A landscape with many peaks, sampled at points; each row gives a point and its height.
From any point a climber steps to the highest of the 3 points nearest to it. It stops when none of these is higher. Distance is the straight distance between rows; heights are no part of it.
dubib height 185: [  4  -5   4 -13   4  20 -10  -2   0  10   4   1 -35 -13   2  19  21  -5
 -22  -5   1  14   2 -15  -3 -25 -14  -8  11  -4  -5 -15 -29  14   5 -10
 -22]
fami height 244: [  4  -6  -8   7 -12 -24  40  -9  17 -35   2   4  38  12   3 -34 -19  -1
  34  11 -14  -3   2  31   7  29  -5  26  -1   8   1  13  32 -14 -20  44
  13]
Kap height 467: [ -9 -12   8  20  -8  -8   3   3  16 -14 -21   5  13 -14  11  18  -1 -12
  -9   2  -6  10   6   7   0 -25  -7  -3  -6  33 -20 -11 -20   5  10  21
 -26]
dus height 488: [ -4 -30 -11  40 -14 -17  -6  26   5  10 -25 -13  -3   2   6  28   5 -11
 -15   2   4  -3  -7 -17  -4 -43  23  -9  -1  20 -37 -19 -18 -32   4   3
  -7]
zibuv height 134: [-13  -9  11 -19   9  -3 -28  27 -25  23   7 -16 -20  11  15  12  23  13
 -19 -22  -3 -13  -2 -26 -23 -13  11 -33  -5 -15  11  -5  -2  16   2 -28
   7]
Kol height 225: [  2  23 -26   3  18   0  19 -26  15 -15  19   8  28  -5 -38 -48 -28  -4
  24  34   7   2  10   9  43  35 -26  21  -2 -30  31  26  12  18   2  -3
  30]
Lage height 156: [ -5   0 -10  22 -11   3  25 -13  19 -25 -10  -9  33  -7   7 -11 -17 -21
  14  18  -7  17   4  19   8   6 -19  -2   6  11   6   4  10  -8  -6  25
  -4]
Lufe height 554: [  4 -16   2 -20   4   8 -31  16 -22  23   6 -14 -39   5   6  24  31  -1
 -25  -5  -4   0   2 -35 -20 -18 -11 -26 -10  -7   0  -4 -24  19  -3 -26
   5]
fozes height 402: [-15  -3   3  11  -5 -14  26  -3  -4 -16 -26   0  34   5  11 -21 -21   7
  29  -3 -15   2  -8  34   4  14  13  15  -9  16 -11   4  27 -16 -20  29
   3]
Beki height 342: [ -3  27  -2 -23  19  17  -8  -2 -10 -12  18  -2  -5   6  -3 -47  -5  37
  18  -8 -10 -28   6   5  14  42 -15  11  -3  -9  13  26  26   5 -11  -4
  16]
zun height 458: [ 12   5   5   5  -5  12  12 -36  29   2  11   9   0 -30 -43  29   3 -32
 -16  33  22  27  12  -1   1  -6 -24  10   9  18   6 -27 -53   0   8  -4
 -16]
Tok height 274: [  9 -26 -14  27  -5 -13 -21  28 -22  32  -8  -8 -34  29   8  27  17  -5
 -21 -14  11  -9  -6 -31 -14 -43  22 -27  -5   7 -14 -13   3 -26   2 -17
   2]
Tufim height 81: [  7   9 -31  10  -2 -12  36 -18  27 -22  15  -1  33   1 -29 -46 -34 -14
  30  33  -9   6   5  15  27  39 -27  26   1 -15  13  27  31   4 -10  16
  24]
sigad height 426: [  0  -6  11   4  -5 -18 -16  23 -35  26  13 -14 -25  40  25  33  24  -6
 -32 -29   2 -16   4 -33 -29 -13  17 -30  -8 -16  13  15  11   6  -4 -20
   9]
lafop height 456: [  4  -4  -3  10  -7  18   7 -42  23 -25   3   6  29 -28 -48  15 -20 -47
  -6  53  17  27  10  15   7  -4 -29   9  13   7  23 -14  -9   1   7   0
  -4]
nedez height 127: [ -4   1   3  -7   9   5 -24  19 -15  17 -16  -7 -19   0  12  17  16  -3
  -8 -14  -3  -6  -6 -17  -9 -19   2 -17   2  -2  -8  -9 -13   7   8 -14
 -23]
gokes height 427: [-15  -7  12   6 -17 -34  12   6 -15  -7 -26   8  37  15  24  15  -5  11
  20 -19  -2  -8 -15  19 -22  -5  19   7  -8  18 -25  -4   5 -24   3  24
   8]
Vuka height 445: [ -6   8   1   3  -7 -10  29   4  -1  -9  -3  13  27  15  19 -32 -18  23
  38  -5 -17  -8 -14  38   2  33  20  32  -5   6   3  13  35 -17 -33  27
  12]
zinu height 567: [ -8 -10  -3   3   2 -16 -24  17 -31  23  -3 -18 -22  23  10  30  28 -14
 -17 -21   2  -1  -4 -31 -17 -23  15 -24   2  -4  -8  -8  -5   2  -3 -29
  -8]
Lizus height 184: [ 17   1  11 -33   1  22 -13 -10   9   5  26   6 -41 -24 -15  23  21  -8
 -22   5   4  17   3 -19  -3 -16 -21  -8   7 -11   2 -18 -46  22  13 -12
 -12]
kered height 200: [ -5  17   9 -20  19  36 -14 -10  16 -15  23   0   1 -13 -17 -39  -3  14
   2   7   3 -10   3   3  21  30 -18   4   6 -19  21  23   2  13   3  -8
   9]
Guzi height 276: [ -4   8   3   7  -4   6   0 -12  16 -10 -10   9  18 -19   1  -2  -8 -10
  -4   7  -4  17   6  15   8  -1 -22   2  11  11   7  -3 -11  11   3   3
 -22]
Tegak height 393: [ 14  24   1 -29  10  -3   2   4 -25   2  12  13  -2  24   5 -32  -7  35
  25 -21 -13 -34 -13   7   3  39  20  21 -14  -2  13  25  34  -9 -19  -9
  16]
vufu height 267: [  5  19  -5 -12  15  28  -4 -24  19 -16  25   1  10 -21 -22 -39 -20   1
   1  24  16  10  18  12  32  26 -30   0   3 -25  27  15  -2  22   8  -7
  10]
Dofo height 481: [ 11 -43  -7  62  -9 -17 -11  25  -6  20 -28  -9  -2   7   2  35  -2  13
 -18   1  18  -9 -21  -6 -18 -53  35 -19 -12   9 -47 -22  -5 -40   3  11
   2]
Tiso height 459: [ -5 -20   2  30 -23 -22   2  22  -8  24 -31  -6  10  19  15  29  11  -4
  -8  -9   6  -1 -11  -8  -8 -39  29 -12   3  14 -33 -12  -1 -17  10  14
   7]
Ziz height 207: [  9 -14   5 -11  -7 -12 -22  21 -35  27  19 -21 -33  37  17  39  34  -9
 -34 -15   4   0  -6 -48 -29 -10  10 -23 -17 -12   6  -8 -10   4 -15 -29
   2]
Dovot height 409: [ -5  15  19 -30  13   7 -11   6 -17  -6  17   0  -9  11   9 -14   3  26
   9 -29   3 -28   2  -1  -2  21  10  -2 -14  -7   8  22  35  10  -6  -4
  15]
Rezi height 575: [ -5   3  18 -13   0 -35   3  10 -38  24  12   4 -10  45  25  27  20  -1
 -15 -45   8 -10  11 -20 -29  -1  34 -20 -15 -27  15  13  21   6  -4 -19
  16]
nobo height 483: [  7 -20 -12  38 -15  -2   2  11  16   6 -20   3 -10 -26  -7  31   5 -19
 -20  13   4   8   4 -11  -5 -42  -7   5  15  22 -37 -23 -33 -20   5  12
 -25]
leb height 303: [ -9  22   6 -17  11   5   0   1  -7  -9 -18   0   9  -8   7 -17   0  16
  16 -23 -13  -9  -4  12   6   9   4  -4   3   4   4  13  16   2  12   8
  -5]
maz height 486: [ -8 -18  15  39 -21 -31  14  13  -2  -6 -33   2  26  17  13  21   3 -10
  -4  -5   5 -18 -11   4 -10 -38  28  -3  -5  31 -47 -15  -2 -20   1  28
  15]
makub height 330: [-13  15  -5 -13   5  17  -7  -1  15  -4  -4  -3   4 -17   1  -1   4   5
  -2  -1 -10   9   7   1   2  -5 -15  -7   9   9   7   0   0  11   7  -4
 -19]
kal height 140: [-23  -8   6  21  -9 -13  14  -6  25 -30 -11  -3  38 -14   9  -9  -8 -18
   0  15 -11  19   5  23   2  -7  -9   5   3  22  -4   0  -1 -10   0  32
  -1]
runi height 499: [-10  -5   7   6 -23 -26  23  -7  -3 -15 -21   6  43  18  15  -3  -8  -8
  24  -6 -12  -7 -19  24 -10   5  19  12  -3  24 -14   7  19 -18 -18  34
   4]
fopog height 493: [  5 -13  -4  26 -11   3   3  -5  21  -2  -8  10   3 -21 -12  17   2 -22
 -15  20   2  22   5  -3  -2 -24  -5   0  11  34 -20 -19 -31  -5  11  21
 -29]
ful height 340: [ 13  33  -7 -14  16  -4  10  10 -13 -21  15  11  -1   6  -5 -61  -7  24
  29  -6 -15 -23  -3   6  28  52 -24  24  -6 -23  16  34  13  15  -8  -2
  19]
vage height 360: [  1   1  14 -20   8  38 -20 -23  17  -3  23  10 -10 -21 -13  -4   5   5
 -17  13  -4  12  17   5   2   9 -24 -15  11 -14  16   0 -24  23  11  -5
 -14]
teso height 454: [ -2  21   6 -31   2  -8   0   6 -22  -5   2   9   3  21  17 -10  -7  30
  10 -30   4 -24 -14   3  -9  20  23   5 -10  -8  11  12  31  -8  -5  -7
  10]
Tevep height 356: [-10  13   8 -35   9   7 -15   2 -16  -4   7   0  -9   4  13 -16  10  18
  -1 -16   1 -19  -2   3   2  23   2 -16  -9 -15  16  22  19  16   2  -6
  11]
rila height 179: [  2 -15 -12  22 -15 -16  33 -21  20 -36   1  -2  29   3  -7 -33 -30 -16
  19  28 -10   6   9  25  17  27 -23  26  -1   2   8  19  27  -9 -20  41
  25]
Zenu height 332: [ 22  -4 -19  -6   4   5 -11   6   6  27   3  10 -51 -22 -10  32  20  -9
 -24   4   8  19   3 -17  -3 -35  -8 -14   5   6  -7 -27 -49  -1   6 -10
 -11]
rozu height 421: [ 23  -8 -16   5 -11   7   5  -8  29  20   7   7 -45 -35 -16  33   7 -14
 -27   1  10  18   2 -19   1 -38 -19  -1   9   7 -23 -35 -47   1   3 -11
 -23]
kelo height 256: [  9  -4 -11  -3  -6   6 -16  12   2  20  -5  -9 -31  -8   2  24  11   0
 -19  -6  -5  13  -3 -26 -11 -32   4 -15  -5   5 -13 -19 -33   0  11 -20
 -19]
Zake height 196: [ 17 -25 -23  18  -3 -11 -20  25  -8  31 -23  -5 -25   0   2  28  11   1
 -21 -11  15  -2 -11 -29 -15 -44  13 -18 -10  15 -23 -27 -23 -18   0 -17
 -13]
mek height 161: [-21   2  16  10  -6 -41  -2  15 -30  28 -15   2   0  42  19  37  16   0
  -6 -28   6  -8  -5 -13 -14  -4  43  -8  -4  -7  -1   2  24 -13   6 -10
  10]
vel height 327: [ -3  12 -10   8  -6 -12  27  -5  18 -13  -6   2  23   2  11 -38 -26   5
  24  -1 -11  -3  -3  36  14  29   1  33   2   8   1  10  25   2 -16  23
   7]
kikin height 460: [ 15  -4  -4  -5  -3  26   8 -35  28  -8  10   8   1 -26 -30   8  -9 -20
  -9  31  14  26  19   2   4  -7 -18   3  20   6  25 -21 -36  19  11 -15
 -24]
tubif height 148: [ -5 -12  -3  10   1  -8 -15  30 -13  21 -25  -5 -17  10   8  22  10  -4
  -8 -14  -3  -1  -8 -16 -20 -38   6 -21  -8   5 -17 -17 -10  -9  19  -8
 -15]
podu height 259: [ 10 -24 -13  36   4 -23 -15  28 -22  43 -11 -12 -32  39  11  37  26  -6
 -29 -22  12  -2  -3 -22 -16 -31  38 -31  -9 -16  -2  -1   5 -19 -10 -17
   8]
koni height 209: [ -6   3  11 -20  13  15 -25   9  -6   1  -9  -8 -10  -5   6  -2   5   3
  -1 -10  -9 -10  -2  -4  -4   0  -1  -6  -1  -4  13   7   9  20  11 -13
 -10]
Zuva height 416: [-18   5  15   3 -19 -30   0  17 -14   1 -25   3  14  18  13  15   6   1
   9 -21   7  -7 -19   6 -11  -6  19  -2  -8  16 -21 -15  17 -11   7   8
  -1]
beleg height 380: [ 10  32  -8   2  14  13   2 -19  10 -11  32   8  18 -13 -33 -59 -14   1
   8  39  11 -10  14   6  49  43 -17  17  -3 -35  36  21   0  26  14 -11
  31]
Tepa height 424: [  2   6   8 -15   5  32 -17 -32  19   3   7   6 -16 -29 -17   7   5  -6
 -18  18   3  16  19   2  -6  -5 -20 -10  13 -10  12 -14 -28  27   9  -5
 -17]
Dek height 221: [  0 -19  -9   4  -3  -8 -26  30 -23  29  -1  -6 -27  21  12  32  15 -10
 -20 -15   9  -6   1 -29 -16 -38  18 -22 -11  -7 -12  -8 -11  -1  -7 -22
   1]
vudev height 494: [  6  -8   5  20  -9   3   8 -27  31 -16  -7   6  22 -20 -21  12 -10 -34
  -1  35   3  23  18  12   6  -4 -22   7  18  20   6  -8 -19  -3  10  15
 -14]
peg height 497: [ -6  16 -10  -3   4 -10  25  -6 -18  -4  -1  16  14  16   4 -22 -19  23
  33 -17 -12 -19 -21  21   5  31  18  36  -1   0  -4  13  34 -18 -18  12
   2]
fiz height 491: [ 19 -47 -16  55 -16  -7  -8  23  12  11 -29  -8  -9   3  -6  32  -1   3
 -25   9  15  -4 -12 -17 -18 -58  20 -11  -8  15 -48 -18 -24 -32  -6  12
 -12]
besam height 511: [  8   6  -5   3   2  16  -1 -16  18   3  -2  12 -17 -23 -18  27  13 -18
 -18  10   6  26  17  -6  -2 -20 -10   1  16  13   5 -16 -38   5  15 -15
 -25]
nefan height 172: [ -1 -17  29 -45   4  31 -16  -5   2  21  28 -10 -39 -31   9  11  36  16
 -24  -2   3   0  -3 -23  -5  -4 -22 -29   2 -20   7  -7 -35  31  -9 -16
   3]
fuvo height 369: [  1  11  -3  -9  10  21  -5 -22  30 -13   4  -1  16 -22 -13 -22 -16  -2
  -2  21   7  14  11  11  22  12 -23   4   2  -4  20   6  -4  15   8   3
 -10]
tigal height 269: [ -7  19  16 -21  18  26  -7   4   1 -15  18   1  -5  -4  -6 -40   1  21
   7  -9 -11 -12   3   7  20  34 -11  -2  -6 -19  17  19  13  18   9  -5
   3]
dabev height 282: [ -1  22 -12   3   4  17  18 -14  19 -19   1  -1  33 -15 -15 -35 -22   3
  19  15  -5  11  10  16  19  16 -21   9  -1  -7  20  10   9  20   0   7
  -1]
neb height 358: [  0  27  21 -20   2 -17  -4  -7 -37   4  11  23  -3  39  26 -12 -11  30
  28 -17  -6 -26 -12  13 -10  31  35  33  -6 -12  10  22  48 -22 -21  -6
  13]
Baf height 314: [ 10  23   1  -8   0 -10  15  -4 -42   3   8  30  13  42  13 -23 -17  28
  42  -6 -15 -29 -23   9   0  47  38  47  -1  -3  10  33  49 -26 -28  -5
  15]
Pusug height 432: [-17  -1   6  14  -8 -13   1   9   0  -6 -18  -6  24  -5  17   8  -6  -2
  -3  -8  -2   4  -9  15   0 -12  -3  -4   9  27 -21 -10   1 -12  10  21
 -12]
duzeg height 517: [ -2  -1   0  10  -8   8   7 -19  19 -18  -8   7   4 -26 -13  19  -2 -22
 -10  22   7  22  11  -1   5 -24 -19   0  23  12  -5 -21 -31   6   9  15
 -21]
Nove height 368: [  4  29   2 -25  14   6  -2   6 -12  -2  14  10  -5  11   7 -47   2  28
  20  -9  -5 -27 -16   8  18  43  -3  14 -12 -14  17  29  18  -4 -16  -7
  28]
Rusu height 126: [ 14  -2   3 -20   5  20 -28  15 -12  30   9 -14 -50  -5  -3  20  28  -3
 -15 -12   5  11  -5 -24 -17 -27  -9 -23   1   0  -7 -14 -32  18   0 -25
  -8]
vok height 455: [ -2 -31  -4  39  -4 -30 -16  30 -13  26 -29 -12  -8  19   6  28   5   6
 -25 -13  13  -3  -8 -14 -10 -44  32 -15  -4   3 -34 -21  -1 -26  -1 -10
  -3]
nes height 138: [ 20 -17  -4 -28   0   7 -18  10  -8  23  15 -14 -59  -4   6  25  32   0
 -26 -10   1   1  -4 -31 -17 -14 -12 -26  -2 -12  -8 -16 -41  15  -4 -23
  -5]
Zir height 624: [ 21  35  -8  -6  27  -3  18 -11  -3 -14  30   0  12   4 -28 -61  -7   7
  22  25 -12  -6  16   5  49  57 -32  20  -4 -34  30  30   1  25  -1  -5
  31]
gib height 229: [  2 -14  13 -32   2  36 -18  -9   4  18  21  -2 -47 -26  -6  16  26  -2
 -34   5   0   4   9 -23 -10 -14 -19 -20   8 -14   0 -17 -40  26   3 -19
  -3]
kila height 241: [ 13 -10  -4 -28   1  17 -14  -6   7  17   0  -4 -40 -12  -6  30  18  -4
 -27   1   0  19  10 -13  -4 -21 -19 -12   8  -2  -1 -24 -42  12  11 -12
 -22]
zeg height 381: [-20  21  20 -33   3 -11  -6   6 -33   4  -6   2  -4  23  24  -1   8  14
   3 -29   4 -16  -3  -5 -18   0  24 -14  -8  -5  15  14  26   6   8 -12
  -1]
Zagem height 376: [ 23  -7 -17 -13  -3  12   2  -5  22  21  13   2 -47 -31 -17  31  10  -9
 -24   5  14  22  13 -24   1 -26 -22 -12  13   7 -13 -33 -60   8  -1 -15
  -9]
mas height 431: [ 22   4 -11   9  -7   4  25 -18  30  10  16   5 -35 -32 -36  42   4 -17
 -22  25  32  19  12  -8   0 -19 -11   3  11  11  -8 -36 -58  -4  10  -7
 -14]
Feke height 560: [  6  11   0   9  -6 -10  24  -4 -14 -10   2  12  28  30  14 -26 -16  22
  39   1 -15 -19 -20  29  -6  38  26  43  -3   6  -5   8  37 -23 -31  18
  11]
mozed height 17: [  5 -36   7 -35  10  28 -21  15 -17  16  29 -20 -60  -4  14  25  36   7
 -33  -3   6  -2  -6 -38 -29 -10 -19 -29 -11 -16   0  -8 -37  24 -16 -22
  18]
rafe height 334: [ -6  21   7 -30  16   1   0   5  -6  -9   0   1   0   1   7 -27  -6  20
  22 -27  -1 -13  -8  11  15  23  -1  18  -6   1  13  15  19   5  -4   3
   3]
sidu height 468: [-16  11  14 -18  -4 -16  -8  12 -29  23  -9  -4 -10  28  15  24  17   2
  -3 -39   4  -8   2 -16 -15   0  24 -14  -7 -13   2   9  24   7  13 -21
   3]
tiluk height 93: [  8   1 -23  21   6   4  23 -27  16 -30  15  -5  38 -15 -46 -26 -35 -26
  23  55  19  13  10  17  25  22 -24  18   7 -14  32  18  27  11   2  -2
  29]
beso height 375: [-12  10  11   3  -6  -5  -2  11   8  -2 -15   2  13  -9  14   3  -7  -7
  10 -18  -8   9   0  10  -1 -12   6  -4  -1  22  -4  -9   8  -2  11   5
 -19]
Sufa height 262: [ -2   5  19 -31  25  37 -26 -15   7 -13  29  -1 -20 -23 -12 -18  12  14
  -9   8  -3  -8   6  -4   9  24 -17 -24   8 -21  21  15 -10  26  16 -15
  10]
sadan height 228: [-14  13   4   4   6  -5  13  -1  -1  -9 -13  -2  31 -10  12  -5 -10  13
  23 -12 -17   6  -8  14   3  16   5  12  -5   1  -2  14  20  -7   0  16
 -10]
Sut height 268: [ -6  -9  18 -33  15  37 -27  -6  -3   0  10  -5 -31 -25  10  -4  12  10
 -19  -3 -12  -1   7  -8   4   7 -14 -20   3  -9   9   0 -19  33   7 -17
   3]
fas height 395: [ 22  26  -8 -18   9   0  11  -1 -18  -7  19  17   5  13   6 -56 -16  26
  34 -13 -14 -29 -14  13   9  45  16  37  -1  -8  13  24  31 -10 -16  -3
  12]
Bubas height 275: [-10   3  14 -13  -6   0 -12  13 -11   6 -12  -2   3   9  11   6   1  11
  -3 -25  -6  -2  -8   3   1 -12   9  -8   5   3   9   2   7   0   4   6
 -13]
puzog height 277: [-18  10  14 -37  16  16 -21   7 -20  -3  20  -7 -13   4  11   6  11  16
 -10 -19  -1 -14   2 -14 -11   1  -3 -19  -8  -8   9  21  13  14   3 -11
   5]
nurim height 171: [ 10 -19 -19  27 -10   3 -16  16   8  21 -14  -7 -34  -8  -3  18   5  -5
 -13 -14   4   4  -8 -18 -11 -45  -5  -2  12  13 -23 -30 -40 -18   5 -10
 -15]
Mesip height 266: [-14   4   8   1  -1 -18 -10  26 -24  19  -9   3   0   7  18  15   7   0
  -2 -20  -6 -12 -15  -2  -8 -23  15 -12  -1   6  -8  -4   5  -6   5  -5
  -3]
Tib height 410: [ -4  -8   6  10 -18 -11  42  -5  -6 -15  -9  12  42  35  22 -16 -18   8
  47   3 -24 -17 -15  35   1  28  31  32  -7  16 -17   9  33 -32 -33  32
   8]
dakaz height 159: [ 20 -34 -24  33 -14  -8  -8  11  13  20 -21 -13 -29 -14  -4  32   5  -1
 -13   8  12   1  -5 -21 -18 -51  -1  -1 -10  20 -44 -40 -38 -24   2  -2
 -23]
sakob height 504: [  1 -35 -13  42 -16  -7  -4  14  12  -2 -27  -4  -6  -5   2  28  -3  -8
 -15   6   6  -1  -8 -21 -14 -44  10  -4   6  32 -45 -20 -37 -31   4  18
 -14]
Dedof height 211: [ -7  17 -15   8   6   1  16  -9  26 -25   2  -6  29  -7   1 -40 -22   1
  20  18  -6   9   8  20  26  23 -16  15   7  -3  13  21  23  11  -4  10
   2]
Naban height 230: [ 10  14 -13   6  20  18   6 -20  14 -21  29   6  16 -11 -36 -38 -21 -10
  16  30  12   5  19   7  35  27 -18  16   6 -29  37  18   9  19  10 -16
  19]
vofar height 136: [  5 -10  -8  21   0  10  17 -28  32 -36   4   5  40 -16 -33   4 -25 -44
   8  43   4  24  26  19   1   6 -23  10  15   4  17  -2  20   2   8  15
   8]
kugub height 565: [-10  13  -1 -13   6  -9  13   3  -8  -2  -7   8   8  14  17 -20 -14  13
  28 -19  -5 -16 -20  17  -8  27  20  20  -3   0   5   6  32 -11  -4   7
   3]
Tem height 41: [  9 -15 -19  19  -6 -14  29 -27  19 -39  10 -13  44 -10 -45 -33 -42 -22
  30  54  -2  17  13  18  24  22 -35  10   4 -10  18  23  33  -7   0  17
  27]
mutat height 318: [-18  12   9  -7 -18 -17  20   3 -27  -5  -9  16  24  28  22  -1 -12  27
  25 -17  -8 -10 -29  25 -15  28  42  25  -9  -1  -5   7  38 -32 -18   2
   4]
Tukan height 198: [ -4  -9   0  16 -19 -19  38 -13  29 -36  -4  -4  38   0  -6 -18 -20  -9
  34  10 -12  12  -1  37   0  21  -9  20  -5  18 -11   6  24  -5 -14  46
   7]
pebi height 428: [  9  18  -6  -9   4  -8  19   1 -20   2   3  15  10  22   9 -43  -9  33
  36 -14 -16 -25 -19  11  12  46  13  29 -13   4   3  19  35 -12 -22   5
   1]
Guk height 394: [  2 -28  -6  48  -5 -26 -12  36 -15  38 -21  -3 -11  33  10  38  14  -5
 -23 -11  12  -7   2 -26 -13 -36  44 -29  -8  -7 -19 -10   0 -31  -1 -12
  14]
Taf height 461: [-15 -22  -1  26 -12 -34  -1  18 -14  15 -24   4  15  13  25  13   0  -4
   0 -14   9  -4  -9  -5 -12 -14  25  -6   2  27 -28 -12   2 -12   8  15
  -1]
tedit height 361: [ -4  -5   0   6   6  10 -16   5  10   7 -10   2 -16 -12   1  25   3 -14
 -16   1  -7  18   7 -11   8 -23   0  -7   5  17 -15 -16 -28   3  15  -3
 -23]
kuni height 183: [-11   8 -13  12   4   7   6  -2  18 -14  -6   2  26  -9   2 -23 -15   0
  16  -4  -6  15   1  11   9   8 -13   4  -4   3   5   2  10  -1   1  18
  -7]
zif height 188: [  4  26 -21   2  11   0  17 -13  11 -17  10   1  15   5  -9 -49 -24   8
  26   3  -2  -6  -3  17  27  38  -5  24 -11 -10  13  28  19   4  -7  14
  11]
nit height 371: [-16   7  20   0  -5 -28  10   6 -20  15 -21   8  24  30  32   8   1   6
  12 -24  -4  -5 -17  13 -16   4  37   7 -10  16  -7   0  32 -22  -1   9
   2]
Kabet height 170: [ -1 -14  -6  12  -3  -5  33 -22  30 -36   4 -10  41 -13 -18 -17 -32 -24
  16  30   2  19  13  27  15  13 -24   7   9   1  12   6  23   4  -1  25
  15]
kili height 457: [ 22 -14 -15  28 -14   2   5   1  26  11  -5  -1 -33 -26 -20  35   5 -20
 -23  22  11  22   7 -12  -4 -47 -13   0   6  28 -23 -21 -47 -24   9   5
 -22]
lakal height 270: [  8  31  -7 -16  24  13  11  -9  10 -22  22  -1  13 -12  -3 -45  -6  26
  20   2  -5 -10  10   7  32  48 -22  11  -3 -16  26  23  20  13   1   1
  15]
fede height 135: [  9  23   0 -18  27  29 -17  -9   0 -15  27  -1  12 -18 -21 -48  -6  22
  -3   6  15 -12  16   6  33  42 -29   2   1 -30  20  26  -5  16   7 -11
  23]
pefo height 214: [ -5   6 -10  12   4   8  15 -18  25 -24   1 -15  35 -11 -19 -11 -25 -13
  15  20  -6  17  18  29  13  14 -21  17   2  -1  15  10  18   7   1  18
   3]
givu height 271: [ -2  -7  21 -42   9  40 -20 -24   5   6  29  -3 -24 -25  -9   0  25   8
 -27   9  -1  11  10 -10   6  14 -19 -25  15 -22  13  -4 -33  18  -5 -25
  -5]
Vego height 422: [ -4  20 -10 -18   3   3   9   4   3 -13  -5  -3  10   4  13 -31 -12  13
  24  -5 -12  -6 -13  18  11  20   5  17  -4  -4   2  16  27   1  -5   8
   4]
Bibi height 357: [-17  10  10 -10   5 -16 -13  21 -24  16 -15  -4 -14  10  14  16  16   7
  -3 -27  -1 -12 -12  -7 -11  -9  29  -8  -2  -4   0   1  17  -1   3 -19
  -2]
sir height 419: [-11   1   7  10  -2   6  -2  -3  16  -1 -16   2   1 -21  13  11   3  -6
  -3   7  -9   4   3  -4   1 -18   4 -10   8  16  -9 -12  -5   2  16   2
 -26]
tus height 464: [-11 -19  14  21 -30 -26  20   5   9 -32 -25   7  38  -5  17   4  -4  -2
  14   2   0 -12  -5  11 -16 -13   9  -4  -3  34 -34 -15   5  -9   4  44
   2]
Tokis height 288: [  8 -13   7  17   5 -17 -20  22 -36  36  18 -15 -33  50  20  34  35  -8
 -44 -18   6 -13   2 -35 -21 -22  23 -37 -14 -23   4   5  12   0 -15 -37
  14]
luzu height 429: [ -4   7  -8   3   4  23   3 -32  23 -26   6  -4  32 -18 -32  -9 -26 -17
  -4  37  10  20  19  15  15  13 -26  10  11 -13  29   0  -3  17  16 -10
   2]
Mobuk height 302: [-18  18   4  -9   2 -17  -6   6 -15  12 -15   5  14  11  23   7   3   6
  16 -28  -1 -11 -13   8 -14   9  16  -3   1   6   5  11  24  -6   6   5
  -7]
kuru height 479: [  5   5  -2  10  -2  16   6 -29  26 -13   6  11  10 -30 -21  10 -13 -29
  -6  41   9  24  17   3   0  -1 -22  13  15  16  16 -23 -25  -5  12   4
 -18]
bivug height 324: [-16  12  24 -14  -2 -30   5   7 -32  20  11  11 -12  33  19  15  -1  15
   3 -35  -5 -13 -10  -4 -18  13  44   7 -17  -9   0  10  36  -7  -7  -8
  11]
latim height 301: [ -7  16   5 -14  10  26  -8 -11  13 -11   5  -1  12 -22 -13 -24  -8   0
  -7  13 -10   8   9  16  20  20 -17   8  11 -16  27  12  -3  17  16  -2
  -4]
Tete height 492: [  1   8   6  -2  -1  14  -1 -21  19   0   4   3  -4 -30 -12  21  -2 -15
 -15  19   6  30  17   5  12 -10 -18   5  18   4   2 -18 -31  15  10   0
 -16]
momep height 482: [ 10 -31  -6  49 -21 -28 -12  23   9   7 -24 -12   0   5   2  27  -1   3
 -19  10  11 -18  -9  -6 -17 -52  27  -1  -5  19 -52 -24 -13 -24   3  17
   0]
Natob height 226: [-12 -11  20 -32  10  26 -29   8  -9   2  14 -16 -26 -15   7  11  20   8
 -21  -4   2 -11   8 -24  -8   0 -15 -27  -5 -13   9   5   0  17  -3 -16
   4]
neke height 114: [ 13  -8 -12 -14   6  13 -25  17 -12  22   3  -9 -44   0  -3  27  30  -7
 -21 -10   4  12  -2 -28 -16 -27 -17 -19   4  -9 -25 -28 -51   5   5 -25
  -8]
pafed height 189: [ -4 -27   6   3 -24 -24  41  -2   1 -41 -13   7  51  20  16 -20  -9  -8
  36  -2 -17 -11  -5  41 -11  29   9  26  -7  26 -14   8  21 -14 -21  57
   9]
dodu height 397: [-15   0   7   3  -9 -21  32   0 -14  -7 -15   8  38  20  13  -4 -14  14
  35 -12 -11  -1 -26  28 -13  29  29  30   2  17 -10   5  34 -25 -10  27
  10]
kada height 706: [ 13 -23 -13  19  -4 -11 -20  25 -20  40   9 -17 -40  43  11  29  30 -16
 -28 -29  10   1   3 -30 -26 -43  22 -29 -18 -23   0   3  -2   6 -13 -37
   6]
Rapo height 143: [ 11  16 -29  19   1  -4  23 -21  18 -19  12  -3  37  -4 -36 -39 -31 -20
  23  39   5  13   9  13  39  24 -21  30   5 -20  27  24  23  20   3   5
  23]
Boz height 203: [ -5   3  19 -40  15  36 -26  -7  -2  -6  17   4 -24 -14  -7 -21  14  23
  -7  -2  -5 -17  10  -2   8  22 -21 -17   1 -17  10  19  -3  26   4  -8
   8]
rupo height 462: [  9   5   2   6   2  19   7 -30  26  -6   7  10  17 -24 -19   0 -16 -23
  -5  36   9  31  18  19  14   3 -20  12   5  -3  22  -7 -12  10  13  -5
 -12]
toku height 191: [-19  -3   8   2  -2 -27  -8  24 -29  27 -14   1   1  34  22  32  17  -8
 -10 -28   6 -12  -3 -16 -19 -25  32 -21  -4  -6 -10  -6  14 -14  14 -12
   3]
Kib height 531: [  6  -7  17 -27   7  24 -20   6  -4   6  14  -9 -33 -20   8   9  27   7
 -16  -7  -6  -3  13 -22  -5   5 -14 -13   6  -8   2 -11 -24  28   7 -22
  -9]

Two climbers start at each pair of points below. Name the first point that both come to, or write never.
kila / givu | duzeg
rila / kal | never
tedit / beso | Kap
Zagem / Lizus | rozu

Where does a climber stop that starts at each point below?
luzu | duzeg
lakal | kugub
Boz | kugub
ful | kugub
mas | duzeg
Zake | sakob

Call two points neighbours if one is among the 3 nearest of the other. Go from one point of each pair to the other, from neighbour to neighbour, staying as high as possible. Name the lowest point that can't be avoided.
sakob / kada | Tokis
zinu / runi | Dek
duzeg / maz | Tiso
maz / Zir | lakal
Lufe / zinu | zibuv
Kib / Feke | Sut
Feke / kugub | peg
Rezi / sakob | zeg
sakob / duzeg | nobo
